A landscape with many valleys, sampled at points; each row gives a point and its height.
From any point a ball rolls to the lowest of the 2 points nearest to it. It stops when none of these is lower. Distance is the straight distance between rows; heights are no part of it.
k545 h=433: [132 109 124 138 156 147 148 119 127  93 115 136 119  99 120 125 110 111
  50 185 131 122  59 161]
k575 h=654: [114 162 129 119 110  91  91 133 136 170  99 166 101 132  97 121 131 142
 166 111 148 207 124  99]
k219 h=584: [ 81 179 145  54 165 103  82 100 101 176 187 135 150 143 147  96  99 135
  92 147 119 180 220 102]
k266 h=135: [134 155 176 179 126  98  93 126 141 113  51 154 154 168 104 159 131 164
 114 167 135 208 137  88]
k248 h=86: [113 161 193 156 156 133  98 116  99 132  67 172 171 168 109 142  96 150
 110 163 113 192 140 105]
k733 h=260: [ 83 125 140  95 123 105 154 144 161 146 134 132  70 108 185 118 159  83
 134 151 119 149 112 204]
k849 h=436: [128  85  91 136 133 163 132 110 106  80 209 134 174 143 121 130 124 162
 144  88 111 142 177  76]
k548 h=423: [138 147 122  98  66 177 188 122 117 100 171  78 125 105 150 135 143 145
 120 102 100  90 127 153]
k981 h=258: [ 96 118 155 169 151 134 159 123 135 162 111 179 141 159 184 132 138 116
 124 124 129 171 152 147]
k513 h=284: [171 115 148 104 121 151  96  64 145  91 171 128 172 184 123 112 127 137
 108 125 119 158 145  68]
k253 h=248: [107 138  95 154 157 104  93 160  81 144 133 147 143 136 141 133 101 161
 111 121 143 154 149  52]
k229 h=669: [154 117 159 153 119  80  89 118 156  75  34 113 122 137 106 154 153 105
 134 183 137  74 106 183]
k940 h=535: [ 97 184 113  53 127 137 114 100  76 158 206 145 135 133 122  97 100 128
 131  92  97 161 212 139]
k336 h=691: [109 135 168 104 123 129  98 173 128 111  91  75 121 103 130 148 165  88
 165 159  94  40  98 173]
k213 h=637: [137 142 136 124  97  70 107 135 164 157  80 147  73 132 130 130 147 121
 153 115 158 163 107 130]
k640 h=204: [124 126 119 189 143  92  85 164 113 114  94 132 144 144 131 146 115 174
 101 153 165 172 134  61]
k530 h=496: [110 106 158 141  99 170 190 105 137  94 157  88 130 101 151 118 163 105
 120 121 101  98  99 204]
k264 h=77: [139 142 127 140 141 116 108 127 111 151  59 163 130 150 111 144 152 166
 171 112 127 134 126  80]
k853 h=133: [158 123 108 164 136 112  90 140 114 134  77 139 147 139  80 141 137 168
 155 120 154 109 126  72]
k111 h=458: [149 113 124 150 145 119 110 121 111  87  80 128 105  87  73 130 107 139
  85 180 145 118  73 151]
k924 h=549: [141  95  96 118 135 167 175 149 143  94 181  82 147  76 116 137 154 144
 131 152 130  32 104 139]
k113 h=429: [117 141 117  84  86 157 159 101 122 135 189 150 112 134 141 114 125 135
 148  83 110 190 167 140]
k341 h=285: [130 171 124 113 139 117 132 145  78 141  80 133  97  86 117 135  97 142
 100 152 121  95  96 151]
k96 h=571: [121 116 108  88 116 155 149 160 155 104 197  63 133  66  95 136 178 132
 143 160 118  47  90 143]
k255 h=371: [150 143 162 188  90  88  94 136 145 147 119 105 131 152 103 114  83  87
  95  93 180 148 140 118]
k491 h=348: [ 98 115 142 160 173 141 169 129  84 153  88 174 131 113 145 120 123 109
 131 118 103 125 123 176]
k75 h=476: [135 120 113 153 142 108  97 132 104 109 108 141 104  93  79 116  81 134
  76 149 155 153  94 123]
k452 h=711: [ 87 125 197 180 129 142 118 119 142 136 155 116 191 197 163 124  97 110
 123 109 129 185 199 114]
k11 h=527: [127 141 163 141  85 164 185  95 137 127 130 113 124 135 155 115 132 102
 109 114 110 110 110 197]
k524 h=707: [132 128 137 125 133 140 141 155 123 126 109  78 135  95 110 126 147 106
 156 128 112  23  97 160]
k739 h=661: [141  84 147 166 150  88 113 115 171  84  64 140 121 137 118 145 164 103
 123 164 136 114  86 169]
k23 h=536: [104 153 131 130 107 108 145 150 135 177 135 135  82 113 158 113  88 100
  99 114 154 144 148 171]
k680 h=626: [155 133 132 112 110  68  98 140 168 130  59 133  70 134 135 149 170 138
 167 150 145 121 104 135]
k403 h=223: [157 117  78  75 112 193 155  95 127  92 184 130 151 134 104 136 150 186
 158 113 103 103 137  93]
k684 h=426: [142 145 158 153  73 122 129 112 159 153 139 106 113 136 109  95  92  83
 126  76 160 143 133 154]
k88 h=183: [151 135 110 141 142 120  55 135 121 119 112 127 171 172  76 133 115 157
 133 131 158 135 129  29]
k101 h=466: [140  68  82 155 139 143 140 127 147  99 195 130 150 122 129 126 126 145
 123 104 139 153 137  79]
k497 h=500: [120 132 118 158 137 119 114 134 123 127 166 144 118 101  95 108  72 113
  78 124 149 172 112 121]
k416 h=276: [144  87  87 108 137 183 172 105 146 101 172 143 145 111  92 135 160 162
 173 116 112 111 105 107]
k643 h=144: [112 135  61 102 153 133 167 152 105 147 152 133 116  86 134 129 159 140
 180 102 105  92 120 119]
k667 h=556: [ 82 118 137 173 140 107 131 145 117 171 127 154 100 106 144 116  83 103
  81 124 159 167 151 168]
k245 h=670: [ 65 149 161 117 144 135 114 130 124 204 154 140 165 164 147 114 105 107
 147 105 129 212 221 129]
k984 h=347: [121 129 119 143 159 148 106 122  91 126 162 144 164 120  68 100  90 115
 139  84 113 148 134  87]
k81 h=114: [ 82 130 159  98 103  90  99 173 159 117 115  80  87 116 179 136 155  55
 148 147 109  92 109 191]
k894 h=318: [168 107 102 117 121 186 179 100 125  96 142 128 145 143 163 149 140 158
 108 143 106  92 119 128]
k522 h=372: [151 149 107 101 104 177 160 111  98 111 157 105 140 129 156 133 106 143
 108 108 100  89 150 128]
k982 h=339: [135 147 102 114 155 158 163 134  97 123 113 133 119  90 118 133 115 135
 113 142 104  85  87 138]
k179 h=690: [170 179 123 101  84  83 102 144 142 143  79 106  75 131 137 131 112 135
  94 152 165 109 102 124]
k932 h=92: [189 151 167 148 108 119  97 101 147 114  64 141 151 182 111 145 101 131
  73 157 149 138 116 102]
k67 h=617: [137 122 110  91 144  85 105 153 149 111  63 130  76 123 152 155 172 151
 158 182 128  99 101 134]
k354 h=699: [163 169 147 120  84  87 100 127 154 148  81 129  74 140 128 128  91 119
  80 152 167 160 106 143]
k591 h=652: [135 100 147 165 130  87 128 127 170 118  84 143 101 141 152 131 143 101
 109 141 150 138 100 155]
k728 h=565: [ 72 166 144  52 165 115  96  86  86 162 216 137 161 134 120  83 128 132
 124 118 100 180 233 126]
k130 h=668: [135 170 135 129  97  82  71 137 119 156  80 143  97 132 105 126 106 160
 122 133 163 188 135  92]
k828 h=277: [152 101 106  85 121 193 165  80 106  76 169 142 154 151 156 149 137 178
 128 123  92 132 144 118]
k689 h=194: [ 71 126 136  83 121  74 108 176 139 131 115 114  59  99 172 131 142  74
 152 155 114 134 110 195]
k858 h=282: [117 109  97 158 161 132 125 140 107 144 126 155 148 107  83 119 132 140
 174  80 127 131 119  89]
k129 h=316: [119 111 136 152 125 149 159 110 121 140 155 146 146 166 186 126 137 133
 144  91 122 161 178 123]
k311 h=393: [117 123 112 124 167 152 159 138 114  95 134 113 125  64  99 124 127 116
  82 182 103  71  58 164]
k767 h=487: [110 136 151 147  82 112 150 131 160 163 146 101  90 122 164 104 115  83
 124  91 145 133 146 192]
k164 h=624: [123 161 160 105 140 140 108 108 122 168 111 168 135 167 132 114  95 124
 122 126 121 184 154 110]
k931 h=303: [ 72 110 133  91 138 140 148 159 132 105 179  77 123  57 138 134 181  91
 150 144  65  73  93 177]
k525 h=662: [122 107 155 185 114  73 106 134 178 137 101 140 106 153 151 136 125 102
  68 147 180 172 123 149]
k424 h=484: [104 165 134  73  92 169 148  97  94 163 185 140 121 140 144 111 100 125
 148  84 101 156 192 164]
k367 h=313: [ 93 113 142 117 120 130 182 113 159 162 132 162  91 129 170 121 158 102
 147 127 122 176 127 192]
k618 h=605: [102 153 158  85 137 130  87  94 128 154 170 145 146 159 129 100  91 121
 106 132 124 184 175 101]
k247 h=301: [ 87 125 143 164 172 114 158 139  92 182  83 184 128 133 162 134 137 127
 139 132 125 173 155 157]
k866 h=189: [134 123 144 125 150 155 162 101 137 158 100 188 144 169 146 142 162 137
 175 106  98 179 129 115]
k116 h=645: [ 85 178 163  97 136 132  98 122 114 213 112 166 146 164 116 121 107 113
 155 119 121 212 189 114]
k17 h=692: [ 83 141 172 165 132 129 112 142 135 194 131 139 154 176 168 129  99 109
 122 106 140 193 205 117]
k736 h=254: [120 124 138 103  77 117 142 154 170 125 158  53  95 108 156 124 182 100
 179  96 113  76 112 161]
k169 h=295: [107 149 117 129 175 127 103 147  68 147 153 150 169 146 161 122  85 141
  99 117 118 138 183  64]
k855 h=375: [136 115 111 124 109 150 164 107 133 133 161 141 121 130 144 122 124 129
 143  97 114 153 130 135]
k698 h=97: [198 126 112  95  82 151 142 108 189 115 135  91 132 146  99 129 155 137
 149 145 155  84  83 101]
k410 h=198: [126 129 146 115  89  89 134 153 172 129 123  81  89 140 187 128 165  81
 173 113 125  87 122 175]
k710 h=216: [118 105  83 132 162 109 136 158 106 143 109 138 116  99 117 131 158 139
 195  96 128  81 122 110]
k795 h=679: [163 163  95 121  87  86  83 137 125 141  86 121  91 131 102 128 112 145
 127 129 174 123 110  87]
k706 h=40: [186 138 141 143 122 145 129  98 141 115  86 126 154 166 120 138 121 122
 100 133 135  99 102 117]
k540 h=320: [139  67 119 130 157 160 172 110 174  98 136 138 132 122 105 126 178 131
 161 136 117 112  82 140]
k148 h=195: [148 110 114 143 136  92 112 146 127 129  84 119 111 111  93 137 146 137
 171 115 143  77 114 121]
k507 h=462: [ 81 114 148 137 144 153 184 117 117 118 126 120 128  88 143 111 156  89
 139 127  84  95  90 210]
k243 h=593: [137 105  70 104 158 106 127 172 127 109 111 118 102  89 147 157 147 161
 111 187 147  53 105 121]
k386 h=530: [ 89 133 151 178 129  93  98 149 128 156 122 143 112 112 118 116  77 120
  82 136 169 201 134 131]
k24 h=145: [128 167 157 159 151 127  94 124  63 129  73 161 142 126  97 132  82 157
 104 140 131 162 138 115]
k41 h=158: [189 122  88  80  84 181 150 108 163 105 167 104 150 146 100 138 157 169
 153 139 145  73 111  88]
k716 h=237: [ 92 138  98  89 156 142 166 158 111 133 155 103 114  54 116 129 168 122
 164 124  79  63  93 162]
k38 h=409: [ 89 120 122 144 151 158 199 129  92 142 148 138 133  94 158 116 126 104
 132 107  89 124 137 192]
k665 h=575: [149  90  74 124 158 129 146 168 135 100 156 110 128  89 113 146 127 142
 105 173 153  45 104 123]
k774 h=518: [144  96  64 120 113 166 174 140 128  84 211  97 136  94 121 136 135 167
 123 114 128  78 136 122]
k334 h=213: [126 174 124 135 151 137 118 131  49 138  88 161 127  98 110 129  63 142
  85 137 126 124 133 138]
k751 h=334: [155 133 155 172 111 115  82 128 140 130 125 110 167 179 119 116  98 111
 111 102 163 149 157  73]
k596 h=220: [162 113  92 126 137 138  77 114 129  96 173 121 172 155  83 112 106 144
 111 127 154 127 133  40]
k790 h=296: [102 109 149  89  89 147 153 138 154 106 174  54 118  86 159 143 203 105
 169 124  86  81 102 174]
k615 h=728: [129 119 119 155 133 140 154 140 117 126 131  90 135  94  87 114 130 109
 178  79 116  50 109 154]
k39 h=489: [155  56  68 156 114 142 158 131 147  78 210 100 131 113 132 129 124 142
 102 116 151 120 134 114]
k10 h=678: [133 116 153 117 138 108  92 151 145  94  57  98 114 127 123 157 162 109
 162 175 115  46 103 172]
k831 h=256: [189  92 113 117 120 167 112  77 151  73 181 119 170 159  96 122 117 140
 104 142 130 138 126  75]
k819 h=607: [158 122  87 107 141  93 122 151 120 120  79 146  90 123 161 160 149 174
 111 174 144 105 103 102]
k968 h=116: [173 127 122 114 107 133 147 123 162 127 116 107 112 138 138 133 146 129
 131 137 138  93  91 125]
k215 h=139: [149 132 142 127 154 136 156 110 128 147  63 174 132 146 133 147 161 141
 167 124 100 134 102 128]
k162 h=350: [119 125 118 166 142 126 115 142  92 132 184 117 162 142 157 115  76 122
 101  91 129 136 183  88]
k780 h=168: [143 113 145 179 139  89 101 132 145 115  63 157 131 147 115 157 143 158
 112 158 152 174 116  95]
k972 h=397: [130 112 126 144 133 161 120  96 106  99 193 124 176 143  92 100 110 126
 155  74 107 148 162  93]
k352 h=309: [169 127 160 143 131 126  91 104 147 105 132 124 179 195 125 122 118 122
 106 132 138 162 135  59]

For each start below, name the point where the ball stops.
k39 => k643
k169 => k248
k545 => k248
k17 => k981
k524 => k591
k751 => k264
k162 => k248
k728 => k981

Call two points neighbours if one is among the 2 nearest of the other. Go from one point of each pair to the other, from neighbour to neighbour, staying as low as possible. Name the highest point that can't be avoided.
k981, k698 => k352
k248, k81 => k667
k264, k643 => k710
k81, k643 => k931
k706, k698 => k968
k591, k403 => k525
